Points on a hilly landscape, in no order, each with its height.
From any point a ball takes the steepest step (drop divided by distance) to one of its 2 nearest points. It stops when none of these is lower. Distance is the straight distance between rows; heights are no part of it.
q755: [ -4  20 -18  -3 -13  -7   8  11  21  17  32  31   5   4 -26  14  11  -8
 -26 -20  10  22  13   5]  h=23.0
q436: [  6  -1  23  23  -4  16 -35 -39  30 -13 -25 -34  27  13  45  15 -10  -6
  13  24 -13 -18 -20 -24]  h=43.7
q68: [  7   5   6  17  23  -6 -15 -30   4 -36 -29 -18   1  -6  59  21   7  12
   7  -3 -26  20  -1 -43]  h=15.8
q883: [  6  35   8  14 -12  21  -1  30  -8 -27  16  24  -2  40  -8  14  -9  -3
  24 -28   0  29  -8   9]  h=19.7
q506: [ -2 -20   8  20   1 -14  21  -1  10  -9  -2  -6  15  23   1 -11   2  13
   2   7 -31  12 -47 -22]  h=32.2
q435: [-32  15  24   0 -19 -31 -39  26 -18  -4  10  27  10   0   1 -12  26  -1
 -19  -1  -2   6   9  15]  h=42.0
q402: [  1 -28   1  16 -10 -23   7  18   1  35   1  15  -1   1  16 -48  20   5
   7  -2  -5   9  12  21]  h=34.6
q677: [  5 -20  -6  15  42   6  18  18  -9 -15   1  -5  -8  15  49 -25  -5  36
 -18 -26   3  -8 -14  -7]  h=27.8
q432: [  8  17  -6  -8 -25   7   7  -1  36 -26  41   5  -9 -19   5  12 -13 -21
  10 -15   1  -1  15 -15]  h=14.5
q483: [  7  13 -17  13 -28 -28  17   2   7  41  18  25  20 -12 -17  33  22  12
 -34  -5 -23   4  -3  23]  h=27.7
q980: [  0 -13   0  30 -18  -3  12  -3  27  22  11  -5   6 -41  18 -54   3 -16
   9  23  -5  -5   2  18]  h=30.8
q802: [ -9  19  -5   0 -18  43 -19  -2  -3  -4 -12   4 -30  -7 -17 -19 -11  15
  23   1   1 -15   4  21]  h=47.0
q587: [-30  -9   9   5   1  -2 -33   7   5  -4  12  14  18 -15   9 -27  14  24
 -11   9 -12  11 -16   3]  h=38.7
q218: [ 19  -1   7  18  15 -23   8   1 -18  -1 -12   1   9  -2  -2  27  31  11
   0  -9  11  32  12 -36]  h=44.5
q433: [  9 -20 -31  -7 -14 -18  -9  21  27 -17   6 -45   4   4 -12  20   2  -3
  -6  22   4 -29   6 -15]  h=56.8
q956: [-22  -4 -12 -22  -4  18 -15 -50  53 -18 -21 -26  12 -52 -14 -14   1 -18
  -2   6   5  -9 -18   1]  h=53.9
q818: [-26  -6 -38 -10  26  -5 -28  33  29 -44   5 -25  26 -29  25   4   9  -4
  26  16   8   7  -3  14]  h=64.2
q782: [ -2  11  23  22  -1   5 -15 -19   4  -3 -15 -24  11   4   4  18 -18 -19
  -7  34 -23 -13 -24 -39]  h=41.8
q262: [ 12   3  -9   5  23  -5 -10  24 -28   6  24  11  22  37   6  18 -28  10
  17  10  16   2  12 -35]  h=37.4
q509: [ -1   5  -7  10  16 -33  25   4 -23  31  21  18  -1  15 -10  15 -21  -6
 -25 -11 -45 -12  15  37]  h=11.2
q241: [ 15  25  14  22 -47   5  29 -11 -18  -8   6  -7 -13   2 -11  12   1   5
 -25  35 -39  26   2  -1]  h=37.7
q348: [  6 -11   5 -18 -35  19  -8 -10  45 -12  -6 -39   8 -30  23  10 -26 -25
   5  19 -27 -16 -13  -6]  h=55.3
q953: [ -7  -7 -23   7   7  23 -40  18  25 -29  38   8  11  13  11 -17  -4  17
 -25 -14   4  31  32   7]  h=41.5
q77: [  0 -18  30 -24 -27  -8  14 -16 -36  -6 -16  21 -13 -12  -8 -11  -3  33
  -1 -10 -27   2 -20  -1]  h=27.9
q264: [ 16 -21  19  -7  26  15  14   2 -36  -1 -13  19   0  12  29 -27   5  37
 -16 -48  25  18   1  11]  h=30.6
q307: [-18  -2  35 -28  26  -1  -9 -11  15 -19 -10  -2 -11 -11   5 -16   3  -4
  10 -15 -15 -12 -27  27]  h=26.9
q389: [  5 -15   5 -20  10 -23  31 -39 -43  20 -14  24   3   9  -9  23  -2  26
 -11 -20 -18  -4 -25  23]  h=21.2
q350: [ 27   8  -3  13  22  -4  -3 -12 -42  26 -33 -20 -20  46  22  10  19  -2
 -17  23  -6 -17  14 -10]  h=60.6
q791: [ 22  -2  20 -10  15   5   6 -33  -7  -6 -23 -27 -15  -5  71   4  22 -14
 -14   4  -8   9  -7 -50]  h=8.7
q616: [-11  -4 -22   7  19  16  11  38  37   4   8   3   7 -11 -10 -19 -11 -10
  10 -34  12  27 -13  -2]  h=20.1
q921: [ -2  22  15  10  15   5  17  -5 -26  52 -25   9 -18  -5  -9  39   6   3
  -3  29 -17   3  -9   3]  h=34.5
q329: [-26  -3  30 -19  18   6 -14   3  -6 -31 -12  11  22   4  -4 -15  -5   3
  23 -37  32  15 -26   6]  h=29.9
q547: [-14  -6 -33 -27 -30  36 -16  18   5 -16 -19   3  -7 -19 -14 -39 -24  -7
  47 -15   2 -18 -13  10]  h=45.6
q870: [-15  26  15  17 -21 -20 -12  -2 -37 -27  17  14 -11  13   9  -2  24  -1
 -11  17  -2  13  16 -10]  h=45.2
q507: [  8   1   7   5  30 -17  13 -21 -24   6 -16 -28 -12  19   5  31  18 -26
  -7  44  21 -13  17 -29]  h=61.4
q624: [ 12 -12  -6   2  31  13  -1 -17   3 -35  18 -21  -2  33  36 -11  -4  23
  -8  17   0 -24   2   1]  h=25.1
q489: [ 21  -4  -4  -2 -22  -7   0   2   2 -30  12 -33  -8   7   8  39  21  10
   0  36   5 -11  14 -12]  h=57.7
q355: [ 22  11  25  15   0 -26   3  -4  -2  -1  23  13  21   0 -12  -3 -25  -2
  16  -9 -12 -17  11  -4]  h=31.8
q873: [-20 -38  -5   9   6  -9  -5   7 -25  33 -17  24   2  22  -5 -33   3   4
 -14 -13  20  40  22  25]  h=37.0
q298: [ 36  -6  -6 -27   6  17   9 -12 -13  15  22  26 -11  23  23  -7 -17  17
  -8 -23 -13   3  16 -36]  h=15.1
q101: [-15  15  26   2   7 -18  30  -5 -28 -31 -18   4 -10  10  -4   5   4  -7
  -9 -27  15 -10 -41 -17]  h=35.7
q544: [-13 -13 -12 -24  -2  13 -11  21  11  30  12   9 -13  35   2 -21  -3 -26
  -8   1  34 -10   3   3]  h=20.2
q895: [ 14  10  16 -18   4 -29  26 -34 -41  29  12  41   8   6  -8   8 -22   1
 -12 -25 -40  -5   7  18]  h=15.6
q863: [-15 -21  19  -8 -20   8  -6 -25 -13 -21 -23 -17 -17 -23   5 -10 -17  30
 -21   6 -34   4 -19 -19]  h=22.4
q359: [ 14   0   6   6 -20 -22 -21  18   5 -14   8  -2  21  12 -24  -3  -1  12
   5 -12  -3 -32 -10  20]  h=28.3
q582: [ 24   0  -3  16  24  29 -13 -24   3 -20 -16 -26  -4  -5  50   7   2  41
  -8  13 -23 -13  -6 -10]  h=21.9
q714: [ 13  23  12  26  13  12  -7   5 -39   5 -24   0 -25  40  22  -7   0 -14
  -5   0  14  -5  13 -28]  h=59.9
q651: [ 14  -4 -22  31  -6   7  17   3 -11  11  11   8  -3  18 -14 -11  -4  11
  23  10  36  18  41  17]  h=19.6
q663: [ 28  18   3   7  13 -17   8  -4 -42  23  23  12  25  -3   8  28 -37  27
   6  15  -5 -22  22 -28]  h=35.1
q694: [-38 -16 -34 -11  33  14  12   5  37  -9   1  -3 -10 -35 -29 -34 -33 -26
   4 -18  -7  17  -9 -18]  h=22.5
q630: [  1  -7  16  20  23   7  10 -22  -3  31 -17 -17 -18   2  -1 -28 -17 -11
 -16  18   8 -49  -5  10]  h=24.6
q466: [ -4  -5 -21   8  22  12  18  35   9  38   7  12  -4  27 -29   8 -28 -15
   4 -23  18  24  -7  28]  h=17.5
q111: [-35 -11  -1 -32  36  16   5 -18  30 -19  -3  -8 -23 -27  -9 -25 -22 -10
  -4 -13 -21  -8 -34  -9]  h=24.4
q733: [ 15 -10  -2 -32 -17  -4 -14  -4   0  22 -12  17  -5   8 -47 -21  -9 -33
  34 -21   8  -7  35  31]  h=50.0
q243: [ 13 -23  21 -31  -4   3  30 -28   1   1  -6  -6 -24 -12  27   2  18   4
 -19   2   6  -5  -8 -26]  h=14.0
q242: [-19 -15   7  10   5  -5 -28  -1  19 -31  -2 -11  17  24  19   0  19  23
   8  21 -27   9 -29  -8]  h=35.6
q612: [ -7  31 -28   8 -35   2  -6  33  29  -4  24  14  -6 -33 -20  16  11 -13
 -10 -12  -5   8   6 -14]  h=18.9
q772: [-23  -5   8  -3  23   7   3   0  -7  58 -21   7 -22  23  -1 -20  -1 -21
  -5   7  21 -32  -4  32]  h=22.6
q259: [ -6  -7  26  -5  31 -21 -13  -9   9 -28 -14 -27  -8 -28  27  11  30 -11
  17   4  27  -8  14   4]  h=62.9
q303: [-12  13  -2 -26 -11  16 -33 -24  19  -9 -24  -2  29 -44 -23 -31  13 -32
   3 -10  20 -43 -14  13]  h=52.8
q584: [ 23  -6  -4  15 -25 -21  33  -1  19  25  -5 -23   8 -21 -40   7   2  -9
  17  14  -3 -12   2  16]  h=28.6
q314: [ 17  -4  21  11  28  -7  -1 -32  22 -16 -12 -34  -4   5  23  19  15 -34
  18  12  20 -15  16 -24]  h=62.2
q250: [-18  34  13   8   0  -1 -15 -10   8  -7  -9 -17 -10   1 -31  28   5 -22
   3  38 -18  -9 -15 -10]  h=39.5
q622: [-16  31   7  -3  12  15  21  -5  13  36  -6  -5 -24 -20 -24  26  17 -22
   6  40   4   2 -13  13]  h=37.1
q816: [  1  16  -5 -23 -21  22   0 -11  -5   6  11  27 -33   8 -40   0  -7   0
   9  -4 -14   2  20  29]  h=48.5
q39: [  3  14  16 -20   7   1 -29 -15  15   0 -16  -4  12  -6 -42  -1   7 -33
  30 -16  23 -24  10   9]  h=51.4
q502: [-13 -30  10 -15 -27   7  -2 -10  -6   0 -16 -12 -23 -42  24 -10   9  23
 -17  23   0   2   9 -13]  h=18.2
q193: [-32   3 -38 -23  29  -7 -24  39  10 -23  14  -8  21 -28 -26  -8  14 -22
  14  26  -8  39  -3  10]  h=64.8
q713: [ -8  11 -62 -24 -37  28 -28  36  10 -32   2   1  10   7 -29 -24  -5 -25
  23 -11  20  -9  -1  13]  h=44.4
q875: [ 28  14 -15   0  -7  24   7 -11  27  -6  51  19  -1  -8  25  15 -23   5
 -17  -9   1  -7  23 -40]  h=11.3
q580: [  5   9  -3  23  -4   4 -13  27 -12 -15 -11 -20 -20  23   7  20  20  -2
  14   5  29 -13  21  -2]  h=58.8
q520: [  1   6  13  13 -19  -8  14  -9 -21  67  -6  12  10  -3  -4  46   3   3
 -34  14 -30 -10 -10  23]  h=31.4
q490: [ 14   7   7  32 -14 -32  23  17 -14 -11 -24  -3  -6  24  -9  25  25   2
 -20 -29   2   6 -20 -21]  h=40.1
q710: [ 11 -21 -15 -19 -38   5  -7  -2  34  -1   7 -47  18 -30 -13  14 -20 -21
 -13  32 -11 -25  17 -24]  h=56.0
q590: [ 17  -7  -4 -13  24 -45  28   1 -47  16   0  16   4 -13   9  42  16  19
 -13 -21  12   7  27  -7]  h=47.5
q865: [  1 -10  20  -2   9   1  21  -5  14  18  -8 -23   1 -59   5 -30 -23   0
  -6  15  -4 -34 -11  14]  h=27.4
q623: [-10   1 -43 -15 -17  22 -39  30  21 -18  20   5  15  17 -31 -14  10  -4
 -24 -11  19  28  12  21]  h=42.9
q333: [ -5 -26  13  -9   4  -2   6 -26 -24   7 -15  29 -13  23   5 -37  23   8
 -32 -29  32  36  20   1]  h=33.9
q108: [  9 -18 -14  21 -35 -37  32  17 -16  37 -23  13   1  23  -8  29  17 -11
  -8 -39  23  -5 -13   2]  h=44.0
q100: [ -3  30  10  39 -20   3 -11  26 -25  15  -7  31  -2  22 -15  14   2   7
  31   4  -8  29   2  -9]  h=10.2
q931: [  6 -16 -13 -44   3  20   8  26   1  33  26  22 -19   9  14  -7 -17   9
  -2 -32  13  -6  13  11]  h=18.0
q179: [ -1 -13 -29   9   8  32  -8  24  -1  10  33  22   8  15  18 -23 -19  46
  -2   0  12  27  17  -1]  h=40.0
q488: [-10   1   3  19  42 -20  17  10 -23  48   3  28  17   9 -16  11 -21 -17
  -5 -13   1  15  14  40]  h=14.6
q548: [ 23  24   2  34 -13  14   6   0 -21  16   5  27  -1  30   7   5  14  -2
  28  -5  30  40  30 -14]  h=12.6
q862: [-15  24  20  21 -27 -20  14   7 -28  -1   6   6   0  -4  -6   4   7   8
 -30  32 -16  -1 -24  12]  h=41.9
q267: [ 20  -7  19   4 -30  -8  15 -15  12  16   3  -8  -7 -15 -14  14  21  -5
   5  28 -33  20  12   3]  h=33.0
q780: [-41  22  15  -8   3  -6  -3  21 -22 -47   8  10   9   7   6  -7  -9  -6
   0 -23  55  -8 -26 -11]  h=32.3
q839: [  8  25  18   2 -14  -4   0   7  -4 -25  13  17   8  26  -5   4  21  14
  21  -7   1   0 -12  41]  h=23.9
q751: [-31  -9 -11 -28  39  18 -31   7  23 -19 -23 -21   7 -26  13  -2   6  -9
  27  -1  35  -5  -5  11]  h=63.6
q16: [ -2 -13  -1   9  -6 -15  24 -16   9 -36  -5 -21   9 -31 -21  -6 -18  30
  11   2 -45   5 -31  -1]  h=27.6
q481: [ 32 -15 -23  11 -17   1  14  -1  20   3   9 -15   8 -19 -18   2  10  27
  21   8  14 -17  29  29]  h=24.5
q405: [-13 -15 -14 -43  -5   4 -22 -16  52 -23  -7 -33  -2 -38   1  -5   7 -30
   4  22 -33  -7 -14   4]  h=54.6
q61: [ 18  -4 -26  -5  20  22   3  24   2   0  42  12  23  33  -5   7 -45  19
  13 -17  26  16  11 -10]  h=38.8

Two balls start at each pair of points below. Name the first point that both come to, or write never.
q435 / q333 -> q791
q710 / q267 -> q100
q780 / q714 -> never
q402 / q108 -> q875

For each start below, name the point where the ball stops.
q751 -> q100
q101 -> q509
q816 -> q100
q782 -> q875
q873 -> q791
q241 -> q100

Call two points neighbours if one is among the 2 nearest of the other. Go from one point of each pair to the other, from neighbour to neighbour, staying as low as possible. Name the highest point that can't be avoided.
q509 / q875 -> q873
q100 / q490 -> q870
q509 / q791 -> q77
